Each row is a point on a tangle of strands that fork and nearly touch. The rows are in no order.
In the rows, zero is written as 128.
Points whose rows are less than 109 apart are linked; no others are. Some points are linked to none.
J807: [168 171 112 141 175 156 171 140 125 191 103  95 142 100 103  84 131  96
 135  88 110]
J982: [168 159  51 114 136 121 109 197 106 196 112 140 175 133  99  83 122 119
 146 145 119]
J904: [ 82 134 153  97  94  86  43 126 145  79 143 154 109 179 151 152 121 155
 125 157 169]
J172: [144 160 183 149 114 107 145 120 183  86 146 120 117 132 138 204 134 120
 130 117 156]
J657: [ 82 121 150 116 119  98 135 105 167 102 154 156 103 108 120 144 113 161
 142 130 129]
J400: [140 116  57 148 152 135 122 165  71 166 141 115 176 122 162 128  82 125
 156 185 154]
J731: [147 142 153 141 136 119 125 124 195 119 157 155 110 141 163 161 140 140
 119 140 191]
J472: [ 75 128 110  63 149 144 121 149  82 110 133 123 113 173  66  81 136  99
 122 116 100]
J358: [152 130 153 117 101 150  80 148  88  97 107  99 160 185  84 127 163  88
  90 159 113]
J722: [153 101 185  95 137 119 108 110 180 103 152 190 117 101 179 231 149 181
  86 133 160]
J478: [104 124 138 157 180 166 172 106 110 160 164 136 133  85 132 127  99 137
 160 113 141]
J338: [132  99 210 128 144 148 129 110 150  93 126 162 122 113 160 181 161 163
 101 109 159]
J767: [137 122 167 125  62 152  71 124 109  87 108  99 138 136  82 168 152 118
 107 141 110]
J682: [184 118  91 116 148 105  99 191  72 126 137  86 129 202 104 123 109  96
 142 164 127]
J50: [176 160 107 150 159 177 150 135 122 232 124 102 152  73 113  87 133 133
 138 135 136]
J990: [116 146 144 156 162 116 149 155 104  90 149  96 145 155 151 129  86  72
 158 154 171]
J575: [ 95 118  91 152 137 154 172  90 127 178 191 124  85 140  96  90 128 138
 132 132 122]
J114: [164 118 123 147 127 139 181 135 118 109  99 109 141  86  83 154 117 119
 106 150  90]
J134: [117 146  96 108 138 128 159 143 118  98  89 129 169  89  67 118 107  96
 103 138  77]
J138: [153 115 156 159 115 145 132 126 124 123 159 101 116 153 107 132 153 125
 120 147 122]
J716: [174 153 165 153 104  91 150 114 186 102 119 145 108 131 126 148 157 124
 124  84 120]
J631: [136 119 132 135 143 125 124 114 159 164 155 171 122  93 163 136 130 171
 162  81 151]
J606: [184 150 106 153  99 131 169 116 140 127 119  90  86 117  72 150 130 105
 124 127  84]
J783: [148 148 148 140 135 130 163 116 178 150 130 156 129 114 144 102 152 147
 127  73 119]
J228: [111 113 173 146 163 181 150 113  94 133 143 106 121 125 134 131 120 108
 156  94 137]
J913: [153  92 119 141 120 120 127 125 122 147 115 116 105  68 127 160 115 147
 182  75  98]
J788: [168 124 124 175 148 114 146 142 135 108 149  87 133 140 169 152  92 117
 154 174 186]
J862: [158 158 129 150 148 138 157 152 148 147 123 135 140 128 124  80 149 108
 118 115 128]
J513: [146 123 128 133  81 120 132 127 153  97 109 172 128 110 129 122 151 157
  78 175 105]
J621: [ 83  86 121 126 137 169 185  67 139 166 178 141 113 150 133 103 147 147
 145  85 123]
J150: [ 96 127 143 101  72 109  69 120 153 101 134 149 100 170 134 113 161 137
 104 152 132]
J128: [122 137  81 150 148 136 127 162 113 182 139 148 205  70 168 134  93 128
 141 185 166]
J840: [122 121  74 142 129 130 142 141 129 136 119 177 193  94 161 113 101 142
 105 196 143]
J303: [ 88 131 197 102 110 135 103 129 128  74  74 132 139 106 118 116 148 155
  89 115 111]
J379: [156 157 121 144 167 129 135 133 119 185 117  90 101 171 146  66 149  85
 143  51 134]
J305: [ 73 162 160 139 136 125 159 120 108  87 148 104 125 140 106 145  93  58
 148 140 139]
J733: [112 183  98 117 141 108 180 122 143 121 124 168 146 104  90  88 102  93
 107 118  89]
J640: [126 112  60 143 156 167 135 135 110 178 177 117 104 146  98  93 110 132
 129 169 132]
J250: [ 50 108 144 103 136 128 141 105 114 111 133 137 121 121  90 117  87 134
 141 125 113]
J437: [129 115 141 114 151 116 117 170  99  93  57 140 171 108 135  89 116 120
 103 176 124]
J537: [112 154  85 106 106  92 100 154 148 139  85 183 190  96 172 109 109 167
 124 174 158]
J44: [145 166  95 100 176 123 168 166  89 165 120 118 124 202 144  54 133  64
 130  64 118]
J921: [173 109 109 182 131 132 154 121 130 121 140 115 140 109 192 181 123 129
 110 197 169]
J958: [119 101 183 118  59 143  54  79 111 116 154 119 104 132 147 171 169 154
 115  93 107]
J207: [104 145 101 111 139  68 120 126 152  93  81 125 165  98 129 141  76 112
 164 111 130]
J899: [155 126 106 120 139 149  88 169  70 138 131  64  89 188  85 120 133  81
 155 125 115]
J972: [123 109 107 150 119 142 119 126 144 142 181 164  97 159 144  87 165 148
  89 182 142]
J994: [106 151 163 149 144 156 169 113 115 114 144 100 103 114  82 143 103  77
 142  92 106]
J247: [ 76  92 157  98 141 175 190  90 105 137 148 116 120 112 120 112 139 118
 147  66 104]
J391: [123 128 120 154 123 120 120 133 161 143 166 188 128 126 177 123 137 149
 107 160 162]
J701: [177 117 183 143 105 167 150  92 113 151 128  80  91 160 124 144 181 137
 119  69 115]
J932: [146  83 149 115  78 175 170  88 114 151 143 113  83 129 121 141 179 172
 130  67 106]
J91: [114 153  88 147 124  80 133 133 149 134 129 153 154  93 118 115  78 112
 174 124 129]
J842: [ 80 118 212 112 130 160 160  82 132 100 142 151 125 138 124 143 157 150
 102 109 148]
J202: [133 177 104 168 165 106 156 123 129 188 157 118 126 125 157 108  85 113
 172 127 183]
J22: [103 146 113 110 134  67 117 132 152  75 101 148 170 131 174 174  74 129
 152 163 153]
J153: [138 178 147 159 111 115 153 104 152 113 148  72  85 137  78 157 113  85
 143 111 103]
J158: [115 131 160 110 129 109  72 124 173  86 154 152 121 141 175 197 134 131
 122 156 176]
J555: [106 120 162  92 116 112  26 123 132  83 108 123 133 126 174 225 124 155
 114 142 162]
J363: [117 116 126 145 141 141 167 101 121 182 137 137 128  73 142 134 118 170
 178  73 112]
J981: [124 116 100 137  72 106  98 150 135 100 126 133 114 144 109 116 138 137
 114 168  94]
J496: [152 118 155 132  77  98 113 132 152  95 118 166 103 101 133 191 160 181
 101 146 116]
J395: [144 173  82 151 168 136 147 130 102 243 142  92 140 122 125  85  92 107
 158 136 153]
J296: [165 119 114 152 122 106 149 137 150 150 108 142 160  54 149 177 111 144
 144  99 119]
J983: [115 103 134  88 107 165 139 105 125 134 113 114 121 160 100  82 169 106
 120  67  85]
J190: [ 62 150 181 119 110 154 146  98 120  70 145 128 139 133  92 129 144 124
 101 158 140]
J872: [125  96 161 127  73 127 106 111 112 105 117 133 113 109 115 163 149 162
 130 122 111]
J638: [113 152 195 105 131 114 130 124 149  83  87 156 135 137 137 104 150 116
 115  74 113]
J565: [159 146 117 137 162 139 127 130 102 158 136  45  77 153  63 132 132  82
 155 116 113]
J920: [151  98 110 119 113 151  92 128 116 158 134 114  96 145  90 103 166 125
 129  99  80]
J738: [122  75 122 159 148 144  81 141  89 151 133 129 121  98 163 127 120 145
 153 117 134]
J573: [123 129  72 120 112  82  61 140 143 161 122 181 149  77 186 124 113 176
 134 143 136]
J699: [ 87 124 106  97 145 103 111 140  96 114 116 123 140 143  80  93  95 101
 152 150 106]
J48: [190 164  87 130 182 145 156 135 129 173 117  58  95 137  77 105 143 112
 121  99 117]
J643: [165 169 142 145 166 116 142 154 111 163 146  92 103 191 156  81 120  78
 136 124 154]
J152: [ 79 120 174 101 114 135 127 107 136  62 101 128 147 104 106 158 119 170
  99 163 139]
J946: [149  94 106 143 152 112  93 171  74 154 152 114 126 143 152 140  85 128
 169 140 160]
J672: [131 109 114 133 117  91  98 150 105  86 133 133 156 155 178 121 108 127
 120 190 154]
J830: [115 154 177 118 167 109 148 130 183  90 116 178 129 142 173 118 141 120
 107  83 164]
J321: [104 131 133  71 135 101  94 134 151  64  67 128 140 117 169 146  90 184
  92 176 156]
J764: [122  94 150 119 152 118  80 131 132 132 107 170 133  83 185 141 132 166
 131 102 142]
J516: [ 86 124 139  97 116 105 128 115 177  49  97 143 154 124 149 185  93 148
 100 187 159]
J637: [ 90  97 193 109  89 165  92  82  91 132 132  98 137 158 117 148 166 133
 141  67 103]
J160: [172 119  69 124 130 118 103 161 128 177 117 123 115 128 100  95 133 124
 153 110 101]
J556: [201 153 123 137 144  97 132 184  94 119 121  77 141 200 167 111 120  93
 129 147 149]
J214: [149 107 148 126 115 130 124 151 110  73  74 100 182 125 135 153 122  98
 109 193 121]
J159: [117 147  95  94 134 151 189 128 143 142 119 133 119 137 102  71 157  85
 115  57  64]
J19: [169  98  98 130 111 154 168  99 130 192 139 116  82 129  93 115 168 149
 132  84  94]
J351: [134 151 122 124 132 148 212 128 138 125 121 140 117  97  74  91 147  99
  93 100  72]
J259: [110 126  73 121 121  94  82 136 129 170 108 160 157  81 128 115 106 146
 158 108 116]
J702: [ 97 125 121  90 124  89  54 140 120  95  67 143 128 118 169 115 108 163
 132 152 133]
J398: [ 86  83 118 100 101 124  45 117 108 115 129 156  97 144 167 102 150 170
  92 154 126]
J195: [116 120 100 148  89 118 141 100 174 148 161 171  91 158 117  99 161 148
 114 125 119]
J651: [ 98 121 128  77 132 179  95 131  66 127 125  93 130 227  76  93 169  90
 112 100 111]
J41: [ 90 109 132 135  83 119 149  81 169 123 167 171  79 132  98 147 151 180
 119 107 110]
J88: [149 104 111 164 118 127 147 137 138  78  93 106 182 117 189 182 118 113
 107 200 133]
J204: [165 127  46 157 132 146 141 145 127 179 160 120 145  95  95 112 105 131
 142 184 130]

Follow the links from the first point to the second, and from the first to the third. Name the last point that the two ways share.
J899 / J842 / J990: J631
J437 / J204 / J972: J228
J733 / J565 / J640: J228
J153 / J400 / J158: J631
J904 / J202 / J788: J783
J932 / J44 / J767: J783
J537 / J701 / J296: J363
J48 / J699 / J398: J731

A fork is a point with three links, a tip a point with one. Leave the first point through the second and follow the links. Name the first fork or tip that comes.
J400 / J128: J516
J516 / J22: J631
J651 / J472: J731

Name the points in between on the shortest way along the links from the first point to the second, in order.
J158 / J537: J731, J172, J716, J783, J631, J764, J738, J946, J400, J128, J840
J830 / J395: J638, J303, J152, J516, J22, J207, J91, J259, J573, J537, J840, J128, J400, J946, J738, J764, J631, J783, J862, J807, J50
J682 / J478: J899, J565, J48, J807, J862, J783, J631, J363
J767 / J391: J872, J496, J513, J981, J150, J904, J158, J731
J41 / J701: J195, J972, J391, J731, J172, J716, J783, J631, J363, J478, J228, J994, J153, J606, J114, J134, J733, J351, J159, J983, J920, J19, J932
